Points, in no order, along strands that fork, close into loops and pass close to each other.
In the rows, zero is written as 100.
Two points are linked if the straight distance between their rows is under 98.6. Some points are linked to none.
j_200: [101 164 103  73  74 115 127  89  96  67 128 100  93  77 106 109  77  96
  85 101 116 108 115 124 101  87 119 112 119 105]
j_246: [117 123 133  77 106 106 128  96  73  70  90 110  88  79  98  91  95  87
  61  76 138 117  91  94 117 111 105  94  95 119]
j_750: [ 93  97 139 126  90 107 156 118  88  97  92 102 117  65  85 113  98  99
  75 100  90 137  98  76  92 130 103  88 120  94]
j_231: [ 76  95  98  78  92  78 114  91  61  94 133  73 113  84  76 121  44 100
 115 119  78  81 142  93  76 108  54 114  80  59]
j_626: [ 84  77  96  87 106  76  80 109 100 130 133  84  86  81  96 131 142  97
  91  95 114 129  78 131 137 109  99  93 106  62]
j_507: [ 87 127 105 103 105 119  72  89  62  90  74  95  90  91  90 102  56 132
  80  97  49  93  81 115  75  86 102  58  96 121]
j_82: [ 86  72 150 109  85 128 118  82  89 104 117  76  91  89 102 137  92  58
 129 143  72 110 120  93  70 116 125  69  97 124]
j_876: [123 103  83 100 115  88  72 124 120  97  81 102 148  72 151 122 150 111
 107  70  69 107  88  94 116 106  93  93 135 111]
j_962: [144 117 110 125  96 109 124  95 152  99  99 112  69 122  96 106 118  84
  82 112 138  93 111 119 130 123  93 120 113 129]
j_891: [119 134 110 102  52 129  59  88  97 102 126  65 107 122  73 124  83  90
  73  87  91  78 110 113 110  84 117 101 101 126]
j_177: [101 112  69 125 137  75  64  80  96 108  93  93 100 117  96  66 114 103
  98  61 121  97  89  81 138 107  88 102 104  58]
j_372: [107 105  77 105 113 116  90 120 125  92  52  96  62 123  78  84  93  77
  74 111  84  93  85  81  79  94  87  95  67 116]
j_406: [ 99 122 101 156  82 112 116 116 130 104  80 132 101  92 101  92 135  93
 102  98 117 112  75 121 129 124 151 117 155 104]
j_693: [125  87  99  91  76  79  97  93 104  97 124  67 112 102 104 113  80  60
  82  97  85 114 130  78 106 102  63  90  68  86]
j_996: [119  93  82  87 124 100  72 100 114 100 100  84 137  74 108 105  98 103
 118  62  88  88 116  92 139 126 112 109 105  71]
j_920: [124 111 118 127  83 112  89 108  95 113  72 107  98  85 112 109 138  94
  64  84 110 111  84 109 163 108 101  88 125 117]
j_791: [115  74 125  91 122 116  89 114 120 107  95 101  92 102 111 118 130  76
  99  80  72 119  64 133 113 144 118  86 130 101]
j_893: [101 134  47  69 125 111  68 141 101  80  52  81 101  95  99  98 105  91
  85  85 121  80  96  99 120  86  64 137  79  99]
j_189: [ 90 104  90  83 112 135  90 126 107  93  79  78 118  90  75 126  61 101
  96  88  95  53 120 100  95 117  75 129  92  99]
j_271: [125  70 107 114 134  91 127 132 102 143  81  88  98  86 111  93 127 122
  66 110  94 115 114  96 120 118  55 101  82 104]
j_440: [106 107  95 104  69  80 101 101 108 130 133  99  91 142  70 103 103 125
  71 117 149 105 126  98 111 101  76 127  71  92]
j_256: [ 93  95 145 142 120 134 104  88 122  94  83 125  54  99  74  86  96  82
  77 112 104 115  88 124  91 128 128  89 140 122]
j_16: [ 79 102  92  75  86  79 126 100  51 106 105  71 100  62 109 108  70  74
 102 121  95  86 132  78  82  82  82  99  64  88]
j_598: [ 90  81 103 103  50  85 107  87  59  96  94 147 115  98 115  72  81 129
 118 105  88 123  84  96 103  64 110  79  75 108]
j_169: [ 87  90 109 139  67  99 117 103 126 109  93 132 112 106 102  96 134 132
 116  95 131  86  83 119 128 123 117 120 146 100]
j_462: [126 113 111 159 117 131 122 116 130 131  88 118  91  84  80  91 132  96
  75 108 105 115  94 121 122 122 153 114 146 110]
j_139: [ 87  91 109  63 127  60  69 102  85 112 127  85  89 115  71 109 105 131
  70  84 100 106 101 117  94 104  43 110 101  70]
j_939: [103  89  85  90  94 100 107  91 112 125 107 105  83 109  83  69  89 147
 127 139 103 103 115 103 109  80 133 107  49  88]
j_609: [ 84  91 107 135 102 131 127 128 136  76  66 103  75 110  85  95 103  37
 105 100  83 109  92  96  80 135  80 120 138  90]
j_742: [109  89 133 109 104 104 140 117  82  94  77  96 142  49 114 119 105  85
  93  73  92 138 114  73 121 144  99  88 107  96]
j_599: [121  72 114 104  84 129  95 122 138  99  81  89  69 113  88 116 120  32
 101  98  96 117  96 100 139 138  82 112  95  98]
j_284: [ 83  74  80 138 134 106 120 115 138 136  74 124  80 106 116  68 118 125
 123 121  85  90  97 108  82 127  90 108 119  80]
j_228: [111  88 105  96 129  85  94  83 131 122 141 105  95 154  78  90 109 124
  90 100 125  75  90 110  62  91 101 123 112 100]
j_889: [ 80 100 105  98  93  82 107  82  79 109 144 115 143  99 120  81 104 125
 136  97  99  84 117  85  71  72 121 110 129  93]
j_670: [131  96 111 116  92 105 114 134 117  91  75 119 124 116 111  98 148  91
 101  76  94  87  87 109 138 128  73 150 154  91]
j_724: [104 125  64 100 106 106  95 111  93  72  51  94  90 105  91  80  75 114
  85 113  78  99  85  75  79  66  95  79  57 115]
j_63: [125  89  73  50  91  68  74  93 106  75 126 122 112 103 128  70 108 118
 135 111  81 122 117  87 108  43  90  93  63 105]
j_733: [ 99  89  98  87 120  93  43  69 115  89 104 114  98 139 108  86 121 127
 129  75 107  83  75 113 112  84  91 102 103 100]
j_102: [ 97  73  95 123  99  88 127  67 141  97 128 114  65 132 111  84  79  77
 117 138 102 105  98 112  50  92 103  96  88 104]
j_704: [ 94  91  88 116 115  90 108  69 113 121 122 107  57 136  88  89  87  92
  97 122 127  88 100 106  73 100  98 107  75  92]
j_607: [106 116 114 131  76 121 112  80 148  74 117  91  81 107  92 112  78  53
  92 106 100 117 119  89  97 121  97  98 117  94]
j_220: [ 85 122  82  92 157  88  76  94  87  83  79 120 121  95 125  70 130 156
 135  84 107 115  78  89  86  75 135  85 110 105]
j_493: [ 78 161  57 109  88 106  60  85  70  89 115  66 100 126  86 100  70 124
  99  99  98  83  95 111  76  54  98 108  86  93]
j_400: [ 95  99  86 165 122 128 101 104 133 128  62 115  77 100 104  65  93 117
  95 118  65  95 102 102  84 122 104  85 115 107]
j_172: [ 92  84 136  87 116 119 111  96  87 107  97  67  65  77  94 122  93  45
 104 128  96  86 111  92  78 121 121  74  76 120]
j_457: [ 89  78 118  76  55 100  79 108  49  84  96  95 105  97  71 121  64  61
  92  88  88  98  85  90 103  85 106  86  66 106]
j_867: [ 99  85 130  86 119  91 140  76  52  96 108 141  76 101 124  89  83  92
 107 114 118 122  87 113  59  92 130  82  87 126]
j_820: [ 98 150  72 105  74 113  42  80  81 108 121  60 105 124  90 116  82 104
  83  88 111  71 113 108 115  74  96 107  86 107]
j_318: [123 148 100 121  87 108  76  59 108  86 118  85  78 115 102 106 108  71
  81  83 135  89 100 117 142  92 132  92 114 118]
j_790: [115  52 127  43 104  90 102  93 101  74 104 113  99 125  91 100  88  93
 111  84  87 105  86 102  87 110  86  94  72 101]
j_458: [ 92  99  99 100  99 115  61  97  87 106  76  99  82  95  94 118  63 141
  84 101  50  86  91 128  97 101  58  76  88 105]
j_107: [ 80  94  90 104  75  95  95 117 140  91 110  98 110 130  80 130  98 115
 101  92  96  98  90 116  82 116  60 127 127  81]
j_70: [ 76 142  57 124  81 108  82 116 118  64  71 110 134  95  97  93  69 123
  96  77  92  87  85  85  88  82  85 114 118  96]
j_289: [ 99  89  90 111  63  85 111  80 121  94 146 116 128 124 111  77  85 115
 126 103  83  95 117 104  66  75 115  98 118  98]
j_687: [141 113 115 107 106  95 109  86 123 107 118 101  72 134 104 111 103  88
  57 104 139  93 114 112 110 109  55 114  98 129]
j_555: [ 81  92  85 109 116  78 112 118  98 112  86 108 109 118  80  83 123 106
  84  85 121 105  64  72  73  92 123 101 107  79]
j_489: [111  79 150 124 130 137 123 111 105 114  81 105  47  96  68 107  98  89
  70 124  91 118  99 131 108 143  87  98 116 113]
j_273: [ 99  87 107  61 154  94  81 125  71  94  62 106 119  92 118  88 123 118
  92  67 107  97  77  92  94 104  89  91  90 116]
j_562: [ 76  97  79  73 107  78 100  96  62 111 113 114  92  95  68  64 104 153
 130 124 119 120 102 107 112  66 146 107  57  66]
j_708: [101 128 101 150 131 131 106  98 104 127  80 113  77  61  96  87 117  95
  80 119 115 121  91 106 119 113 177  83 115 111]
j_37: [101 118  96 101  91  81  48  57  85  93 121 104 108 134  98  90 101 141
 102  72 114  89  84 112 123  76  94  99 119  92]
j_933: [ 89 131  73  71 125  87 106 125  77 105  87  78  95  84  82  90 105 120
  73 111 111 112  90 101  94  77 125  98  60  87]
j_689: [ 93  73 106  84  74 100  93 114 107 121 101 101  97 111  60 112  81 129
 102 105  91 103 111 107 129 122  81 112  61  74]
j_236: [110  78  88  92  93  57  97  93 109  88 111 117 154  92 122  83 119 106
 115  81 101 116 111  45 100  81  93  93  93  81]
j_286: [ 96  98  94  70  45 103 121  97  62  79 121 134 111 123  97  69  57  98
 143 105 102  82 127 107  80  64  98 118  96 103]
j_716: [ 82 113  75 140 129 101  73  94  92 144  94  71  74 107 100  97 105  91
  79 101  98  74 101  93  97 109  68  97 106  85]
j_982: [ 86 117 134  86  53 122 138 117  69  90 102 117 119  98  82  99  79 111
  98 113  92  95 101 102  58  78 140  97 105 134]
j_659: [ 65 103  71 106 120  93  72 110  82 109  65 126 105  98 112  74 126 175
 137 114 102 122  64  96 103  60 123  84  85 111]
j_686: [ 64  82  99 110 117 104 104 142  83 123  78 104 119  72 109 122 124 129
 111 100  80  93  85 102  94 119  71 107 131  80]
j_744: [ 84  80 119  98  85  98 103 116 106 120  94 118 125  95 119 123 164 111
 125  84 137  85  80 102 123 111 123 119 139 110]
j_382: [102 106  82 100  76 106  76 109 123 104 109  75  98  77 107 138  93  97
  92 117  40 110  99 107  94  95 106  68  88 101]
j_743: [ 82 117 137  94  89 132  87  98  68  74  69 106  73  78  78 112  73  69
  76  72 124 101  98  97 124 117  81  96 101 108]
j_264: [ 81 102  59  86 127  95 102 113 128  77  74 125  87  94 143  93 123  81
 130  99  98 124  70 100  76 103 128  91 105  98]
j_953: [109 117  86  94 139  67  74  76  85  93 118 100 140 105 108  58 134 148
 121  79 115 109 105  71 109  64 130  95  98  95]
j_199: [ 89  92 100 126 107 117 115 114  84  92  62  97 125  53 133 121  94  66
 102  97  77  99 107  64 105 128  68  80 114 112]
j_131: [ 81 113 103 142 130 129  93 105 113 104  56 100  53  76  98  95  85  83
  87 129  51 103  91 101  69 120 105  64 118 107]
j_583: [ 89 100 104 110  97  77 144 106  77 101 106 115 110 106  88  84  92  95
  74  86 126 105  86  63  60  87 104  98 104  91]
j_401: [111 106 100  99 117  97  93  90 116 104 107 104 111  85 153 119 131 128
 105  94  88 100  96 115 106 102  73  87 139 121]
j_265: [119 134 106 142 108 130  91 104  98 117  73  96 105  99 107  90 118 119
  68  88 107  79  93  97 115  96 111  91 128 139]
j_415: [ 90 121  96  87 106  86 124 125  79 126 109  75  83  64  62 111 102  96
  47 106 126 120  97 109 104 104 124 107  84  80]
j_140: [ 87 107  99 104  63 101  59  76  99 103 135 105 134 111  95 102  95 145
 121  71  90  89  87 123 111  81 130 101 134  85]
j_29: [128  96  95  93 125  91  93 145 102  96  69 117 141  88 128  98 163 112
 108  73  90  86  90 102 138 106  74 140 149 104]
j_326: [108 143 102  89 100 103 128 100  75  94  80  93 102  73 107  89  91 104
  64  89 138  89 122  80 121  92  77 112  86 110]
j_274: [ 92  46 114  46  93  74  99  91 100  84 120 105  91 105  90 119  87 107
 139 112  83 115 100 107  97 104  58 101  74  72]
j_853: [ 85 114  96  98 111  96 108 140  83 130  84  59  89  46  80 121 109  86
  55 106  82 123 102 113 119 125 100  90  89  75]
j_978: [ 89  75 117  48  93  92 128 109  87  71 128 116 151  77 107 117  85 124
 151 102  95 119 126  91  91 101  93 122 100  86]
j_384: [105 100 102  72 124 134 102 107 116  77  66  75  71  62 117 116  93  39
 113 116  87 104 118  90 105 124 111  83  68 117]
j_843: [127 115  96  63  77  99  94  86  66 102 142  80  93 125  91  73  74  75
  97 103 113  80 140 114  98  73 103 109  69 116]
j_81: [130 112 103 112  62 115  95  99 148  89  86 110 100 127  88  97 101 102
 109  88 123  81 114 105 147 120  96 124 101 107]
j_416: [ 69  88  93 119  83 121 112 132 133  85  58 130  81 115  92  94 106  77
 110  93 100 100  65 109  86 117  94 119 124 107]
j_444: [108  88 104 155 123  97 135  82 137  89  82 144  81 108 136  71 107  99
  96 105 107 117  81 119  92 119  78  96 135 121]
j_610: [ 88  82 119  83 135  80 109  90  52 116  95 136  90  98 118  74 108 141
 107 105 116 113  76 106  70  83 129  81  90 119]
j_413: [ 95  75  68 112 122 101 132 122 155 118  94 102  88 104 121 106 133  81
 131 129 102  95  97  92  81 119  86 115 108  79]
j_393: [ 88  95  98 121  98 122 111 101 138  73  77 103  98  92  99 110  51  90
 112 108  52  98 109  85  72 127  70  95 105  98]
j_323: [109  74 133 113  78 119  96  95 104 111 100  80  80 108  61 119  61  94
  78 105  71 104 129  99 112 140  68  89  73  92]
j_358: [126 112 116 109 132  84 130  72 110 109 118 122 105 103 119  80 107 149
  91  99 139  80 124 103 108 106  97 119 117 109]
j_656: [110 170  87  87  68 115  94  98 116  54  93  99 102  96  93 120  67  93
  67  85 114  96 115 106 112  93  75 118 115 113]
j_735: [ 88 109  81 107  70  95 123 104 149  81 110 112 113 116  86  80  78  98
 110  98  95 105  97  89  68  98 126 111 103  85]
j_99: [ 90  84 131 118  60 138  97  72 101  91 110  99 106  90 103 117  55  68
 133 113  67  87 121  89  94 109 117  84 108 117]
j_93: [104 114  48  98 129  79  61 102  97 117 103  62 124  89 124  80 121 128
 102 113  89  95 110  71  92  48  98  85  65 102]
j_763: [101  58 106  93  59  72  89  99 100  91 122 116 158  87 124 117 119  97
 137  79 101 117  95  74 126  97 111  95 105  86]
j_125: [ 82  95  78 117  78  88  96  99  98 105  75 138  97  98 115  75 110 157
 113 112 108 122  75  96 110  64  94  86  80 108]
j_243: [ 98  57 115  87  75  61  98  83  47 121 158 124 113 107 134 108 124  80
 128 107 103 128  87 114  79  78 128  77 119 106]
j_995: [107  75  97  68  57  73  97 103  86  91 122 144 133  92 134  77 101 130
 150 118  77 130 122  92 101  56  95  90  86 106]
j_128: [102 113  75  99 157  74  54  82 109  92  98 103 128 106  93  50 129 143
 132  66 114 104 109  65 126  92  89 110 102  68]
j_262: [107  83 142  95 114 130 113 106 119  86  80  84  69 100  54 127  77  77
  88 111  62 121 107 112  98 151  68  97 103  91]
j_187: [150 114 104 114 147  72  97  67 114 102 110 113 114 117 116  70 133 140
 100  85 134  75 105 104 140  96 144  95 112 112]
j_438: [ 92 107  89  89 114 108  61 110  89 111  86  84  90  90 114 129  83 116
  81  96  87  83 114 120 115 106  12 108  97 104]
j_150: [ 95 128 110 110  89 142  64  85 120  89  93  86  56 130  67 108 101  61
  82 102 130  85  89 108 109  98 130  98 103 121]
j_179: [104  67 116  96  60 101 103 119 120 116 109  97 139  98 112 129 130 106
 120  90 109  98  92  88 119 106 119 101 110 108]
j_446: [ 90 103  81  85 150  86  88 111 125 115 108  96 111 127  81  83 131 126
  99  85 117  79  80  96  74  92 107 115 114  85]
j_118: [ 83  66  95  83  60  78  69  89  61 104 111  92  92 111 100 119  86  78
 115 113  55  91  78 106  83  72 107  63  78  97]
j_240: [ 87  83 109 117  84 105 120  91 111 101  85 117  67  85  84  87  71  88
 109 135  72 121 100  88  91 111 124  68  68  90]
j_821: [108  96 110 146  85  86 147  90 144  81 114 125 102 103 113  83  84 113
  78 107  86 138  95 108  70 112  79  94 131 109]
j_593: [112  99  99 119 111 114 104 117 117 117  82  97  48 103  84 108 114  74
  58 130 107 109  90 102  98  92  90  89  78 129]
j_103: [ 74 137  64 107  92  90  57  82  88 107 129  92  77 147  85  85  80 150
 106 124 102  94  98 127  74  52  90 111  89  88]
j_902: [ 90 130 106 124 134 134  74  93  66 102  60  85  89  67 113 104  86 105
  75  95  54  96  91  96  81  98 110  54 112 126]
j_619: [114 137 106 136 102 127 111 104 128 110  88  90 111  93 113 103  94 109
  77  93  87  75 123  91 103 117  80 105 135 118]
j_525: [103 110  99 110  67  91 116  80  92 104 139 108  73 121  60  83  77  72
  96 122 128 117  98 116  99  76 156 105  79  79]
j_41: [ 87  76 135  92  94  65 111  78  68 106 144 133 128  95 128  91 107 129
 128  95  97 118 101 100  79  97 100  95 131  88]
j_453: [ 77 122 104 115  82 124  90 104  79  98  77  93  94  66  77 113  93  69
  79  78 108 116  90  84 129 112 121  85 104  84]
j_588: [107 106  76 105 134 126  50 134 102 116  70  63 125 114  86 111 101  86
  96  67  92  48 105 101 113 119  74 141 107  98]
j_584: [101 101  99  76 134  77 111  76  81 102 114  99 101  81 132  87 112  81
 101  88 133 110 106  88 109 109 119  90  90  86]
j_620: [104 118 111  74 115  86 124 102 117  80 112 109 126  97 108 102 118 134
 110  81 135  79 117  94  99 104  72 135 126  95]
j_295: [ 88 117  89  93  89 107  94  71 100 110 137 102  66 107  76  89  87 100
 113 113 125 109  95 136 126  99 167 106  79  76]
j_817: [118 117  92 121  94  78 122 100 114  92 121  78  96  97  82  94  73  68
  58 103  78 130 128  58  80 109  83  84  83  74]
j_439: [ 83  87 101  41 110  63  84  91  84 105 131  93  77 102  82 102  96 118
 106 109 105 111 107 112 103  83  70 110  72  68]
j_441: [ 97  89  95  50  44  83  99 111  73  72 130 116 110 106  84 104  68  92
 125 105  92 113 108 116 108  64  98 116  75  79]
j_359: [ 97 110  93 120  90  90  81  97 104 105  96  69  63  74  84 134  86  65
  73 133  50 117  98  98  89 102  95  60  92  90]
j_936: [106 120  81  92  77 111  81  90  56  86 115  87 106  90 108  80  64  82
 112 109  54  99 119 104  98  59 134  73  80 108]
j_56: [ 98 112 126 142  87 139  72  94 147  74  87 110  61 120  74  98 107  67
  84 100 108 103  87 118 105 104 136 103 145 121]
j_499: [ 79  74 100  91  91  88  95  96 102 104 109 118  78 109 111 121 116 102
 100 109 107 113  56 120  76  85 100  83 101 112]
j_86: [118 106  95  70 107  89 101  94  77 120 128  76  95 108 116  90 104 101
  89 116 118  82 124 109  83  58 108 100  65 123]
j_245: [107 113  67 159 132  88  68  69 102 132 108  94  86 143  95  73 116  99
  76  84 137  90  87  99 111  97  97  98 108  84]
j_946: [106  99 110 113 109  88  99 127 104 121  91  56  59  80  57 132 101  70
  39 135  73 118 103 100  92 111  93  77  81  99]
j_901: [102 105 116  94 112  91 125  94  95 112 146  60  88  90  97 139  86  91
  80 145  61 102 111 130  49  95  98  81 107 108]
j_75: [105 140  47 101 119 113  90 143 113  89  56 103 103  95 122  85 129 103
  81  91 108  85  97  98 112  82  49 142 116  95]
j_784: [102 117  82  92 114 124  78  82  90  98  72  73  97 108 107  93  94  71
 112  83 133  47 106  71 114  91  99 106  72 116]
j_455: [131 112  92 112  77  80 114  90 134 129 149  95 107 117  89 105 119 125
  86 114 140  92 139 100 121  98 115 131  96  94]
j_424: [ 81  92 100 139 111 117 138 141  96  96  62  89 114  75  95 112 117  50
  92  97  73 116  96  69  88 138  61 107 134  73]
j_144: [ 96 102 115  80 109 119 112  89  88  83  94  86 107  90  98 116  50  90
 107  82 109  70 134  82  99 121  54 121  82 102]
j_235: [ 87  92  84  75  98 102  62  84  63 101 102  73 122 111 110 102  98  76
 132  82 129  55  95  75  97  70 118 102  76 107]
j_786: [107  63 118  76 124 107  85  98 109  68  83 110  97 111 115 116 104  79
 106  72  67 110  60 114  80 132  94  74 109 104]
j_969: [ 89  71 111  76  87  92 115 108 121 123 113 111  77 118  62  96  78 146
 116 135  94 105 100 128  93 105 114 110  68  83]
j_241: [ 83  87 125  61  88 105  75  95  38 106 103  67 111  95  98 119  89  62
  97  80 111  64  99  96  89  86 110  91  73 122]
j_159: [129 110 107  98 124  94 100  94  96 132 117  65  94  97 125 107 123 103
  58 100 143  84 117 110 113  88  77 106  87 131]
j_592: [ 95 123  85 108  76  88 130 100 113  73 108 115  92 133  84  75  71  76
  81 107 109 108  99  69  48  77 104 105  86  95]
j_153: [104  63 102  82  88 115  93 135 119 103  80 100 127  77 100 141 106 118
 116  88  84 105 104 114 148 124  49 131 107  95]
j_394: [ 89 110  95  93 127  90 117  95 100 112 137  87 103  95 127 122 103 117
  90 122  85  89  96 118  36  85 102  87 122 111]
j_233: [ 85  73 120  78 162  81  91 106  73 118  80 127 101  97 129  94 130 138
 103  87  98 102  77 100  70 102  79  85 113 114]
j_381: [ 91 117  87 126 113 106  96 117  93 133  86  82  72 103 103 116 111 100
  59 107 104  91 110 106 106 114  28 118 110  97]
j_164: [ 92  87 114  82 103  94 120  72  63  86  99 123  87 103 119  80  81  69
 117  89 114 108  91  83  83 105 135  78  77 104]
j_778: [ 66  73 104  63 103  96  82 106  50 102  74 117 118  67  93 108  71 132
 131  96  94  84  98  92 108 102 106  99  74  81]
j_506: [105 101 114 117  75 120 140 104 155  57  95 105 111  95 109 115  81 106
 104 108  54 138  99 105  82 127  73  90 127 109]
j_890: [111  96 139  99  53 122 127  98 113  75 110 117 123 115 101  94  81  96
 117 106  83  98 105  97  59  90 147  96 122 146]
j_927: [105  71  87  90  87  58  97  94  67 116 149 119  96 121 104  89 117  87
 107 123  95 130  80 124  73  45 142  82  84 111]
j_68: [116 130  71 100 113 131  83 111  93  72  36  94  97 107 103  76  95  87
 101  78 128  72  93  75 130  99  89 114  74 123]
j_340: [ 96  95 143  71  70 121 127 102  41 103 111 122 119  89 112  98  63 123
 123 109  78  96 119 115  78  96 123  91  99 132]
j_616: [ 70  82 134  81  78 120 104  94  43 125 102 100 110  71  98 113  70 118
 123 101 101  82 110 103 110 112 128  95  83 101]
j_520: [ 88 112  76 117  92  87  82 113 139  91  90 115 106 141  88  86 109 124
  99  80 109  97  86 107 106 109  67 133 135  73]
j_910: [113  97 116  94  72  94 149  92  76 103 163 103  94 115  69 102  75  75
  98 123 120 117 119 132  72  84 118 120 109  96]
j_211: [129 118 113 111 114 117 120  96 131 101 121  71 109  85 123 127 108 103
  78 101  74 105 119 111  93 120  70  88 131 116]
j_914: [107  77 114 112 136  97 118 121  91 141  83  82  87  62  98  99 113 104
  70 105  86 115 100 105 117 127 105  80  81  96]
j_951: [ 92  82 109  83 103 104 113  80  60 112  92  87  90 100 102  89  59  88
 113 109 100  60 132  71  79  93  64  96  58 103]
j_78: [117 123 113 124  93 118 108  60 121  65  79 136 100 122 125  61  83 127
 113  89 110  74  98 101  99 100 122  95 116 143]
j_194: [ 99  87 123  96  91  90 148  81  90  97 129 103 100  93 117 114 100  88
 105 104 139 119  98 104 108 119  97 105 111  88]
j_957: [ 89 116  64 139 100 108 103  92 111 113  77 111  94  73 132  89 119  83
 112  96 118 104  97  85 133 115 103  97 113  78]
j_157: [130 116  90 112 106  80 126 117 136 116 111 113 120  98  96 103 149 117
  77 103 149  97 102 101 127  96 132 124 113 102]
j_155: [ 73  97 115 120  91 116  98 115  78 106  71 111  82  57 108 119 117  68
  90 107  94 139  78  96 115 117 130  67 107 102]
j_76: [104 113 103 135 108  95 150 124 113  92  96  86  95  85  70 109 101  69
  56 100  91 130 111  67  79 126  78  98 121  70]
j_836: [ 88  78 100  53 118  90  49  77  78  91 117  95 115 128 114  95 122 100
 139  71 119  75  78  95  97  68 118  97  91 103]
j_260: [105  97 102  81 167 118  86 137  69 113  51  93 106  98  99  77 136  98
  92  67  93  86  72 101 104 124 114 109 108  98]
j_481: [115  99 101 141 112  81 124  53 138  83 104 151  97 114 147  64 104 126
 113 104 119 104  89 117  88 102 125  93 125 131]
j_106: [133 123 123 117  52 111  85  65 110  88 131  86 109 108 109 119 100  69
  93  92 104  82 120 101 126  92 127  86 116 124]
j_904: [121 108  76  59 109  80  81  73 113  52 109 132 103 114 140  73 100 121
 125  95  84 123  87 110  94  67 113  86  85 107]
j_517: [ 88  97  65 106 100  70  99 100  63 128 103  71  88 100  83  82  97  87
 100 141 100  83 107  70  74  64 138  82  49  91]
j_929: [104  71 112  85  57 106 111 123 102 124 114  67 143  93  93 131 109 101
 110 104 114  81 123  70 119  99  92 120  79 107]
j_793: [127 104  92  94 154  58  89  61  89 102 121 103 116  97 136  67 136 108
 115  84 138 108 106  85 121  91 137  88  96  90]
j_181: [120  61 127  86  80 100 126 101 114  96 123  55 139 111  90 134  96  82
 116  90 104  99 133  82 120 122  55 111  85  93]
j_746: [ 79 104  48  89 107  99  65  94 121  79  88 104 125  90 134 114 109  85
 141  89  96  86  82  83  92  88 113  96 105  91]
j_581: [ 90  75  87  71  83  63  77  96  46 108 124 109  88 122  80  82  96 118
 117 136  67 108  84 127  74  44 117  77  80  94]
j_255: [117  77  83  85 103  60  97 104 125 105 118  84 124  83 116  96 110  98
 102  97  91 120 132  60 115  94  57  97  68  72]
j_701: [111 136  96  53  58  99 106  92  92  58 141 107 120  84 102 107  62 110
 111  90  99 111 118 127 118  86 114 122 104  79]
j_652: [ 77 122  56  86 143  84  96 109  72  76  62  87 104 101  91  75  91 130
 112 102  94 100  79  73  66  67 122  89  63  88]
j_617: [ 78  98  52 116  98 119  68 120 111  72  61 107 139  97  97 114  68  91
 119  74  92  63  75  76  90  91  97 117 112 101]
j_664: [110  89 139  99  97  95 150  91  82 103 145  81  67  90  65 125  86  63
  75 151  97 123 114 121  60  89 122  94  90 114]
j_60: [ 88  97 127  94  93 132 102 105  72 123  81  85  89  78  65  99  79  94
  94  99 105  92 110  93 125 123 143  93  75  95]
j_776: [105  99  76  79 132 111 102  96 130  89  83  97  73  88 129 103 109  62
 113 113  87 113  91  98  91 115 135  78  77 103]
j_527: [115 101  84 115  94 135  68  97 133  94  73  97  86 110  92 101  94  59
 111  84  94  86 100  99 138 128  93 112  97  94]
j_122: [119  98 132 108  56 110 111  77 126  67  95 132 127 111 128  95  90 112
 128  89  90  87 102  96 103 103 132  92 117 140]
j_846: [107  78 132  83 120  83 145 108 110  92 113 106 145  98 115 109 145 128
 127  90 129 100 113  81 107 117  63 123 138 103]
j_389: [140 132  93 103 100  74 140 108 150  90 113  92 132  93 122 100 133  95
  95  90 132  81 120  81 119 102 142 112 121 110]
j_529: [ 89 100  86 100  82 107  85 124 106  95  71 110  93  66 121 132 109  91
  85 103  68 133  68 110 120  99  87  71  99 106]
j_35: [ 97  94 132 125  50 121 107  81  85 109 122  92 100 100  76 113  48  94
 101 114  76 100 140  96 108 112  78  95  88  92]
j_134: [113  85  98  97 144 120  78 127  92 119  68  91 108 115  92  83 123  90
  85  59  81  70  91 106 108 126  75 129 121  88]
j_960: [120 106  77 128 106 107  86 127 134  88  66 126 112 139  94  62 126 104
 103  67  80  85  76 115 120 123  79 154 147  84]
j_655: [104  80 135 106  95 105 169  98 105 103 113  89 118  93 115 131 133 108
 114 114 148 118 109 108 132 127  80 116 121 111]
j_468: [ 79 108  86  73 111  89  71  83  76 102 117  93  82 100  84  91 110 124
 113  89 131 118  72 130 132  83 143  97  80  71]
j_657: [109  87 107  87 107  66 109 110 115 116 132 104  94 122  71 108 117 131
  66  97 134 128 105 117 124 116  53 130 101  75]
j_183: [123  61 107  91 110 106  97 123 130 117  96  92  82 113 108 121 145  77
  97 102 103 106  77 125 122 123  81 105 103 114]
j_55: [ 75  80  76 102 105  92 113 131 158  94 101  99  95 112  96 116 112  95
 122 113  81 109  87 113  69 121  67 116 119  60]
j_783: [109 105 117  76  53 125 111  95  61  92 135  99  91 125  81  83  51  61
 128 116  93  77 149 115  89  75 107 107  90 110]
j_814: [ 70  88  77  85  99  88  51  90  74 126 105  58  89 105  83 133  77  86
 107 118  89  48 109  99  90  94  82  97  68  87]

A fork is a point with three links, a tip a point with one. Leave the first point through the second and follow the links. Name the first fork or tip that comes.
j_716; j_381 -> j_920
j_901; j_664 -> j_323
j_458; j_438 -> j_953
j_821; j_444 -> j_616
j_231; j_16 -> j_584
j_735; j_289 -> j_235
j_489; j_256 -> j_103
j_843; j_86 -> j_389

A tip is a point with one link. Name the tips that can be reached along the links from each point below, in the order of the rows.
j_951 -> j_231, j_920, j_904
j_735 -> j_102, j_140, j_75
j_424 -> j_708, j_416
j_384 -> j_70, j_103, j_394
j_139 -> j_656, j_389
j_652 -> j_271, j_326, j_393, j_778
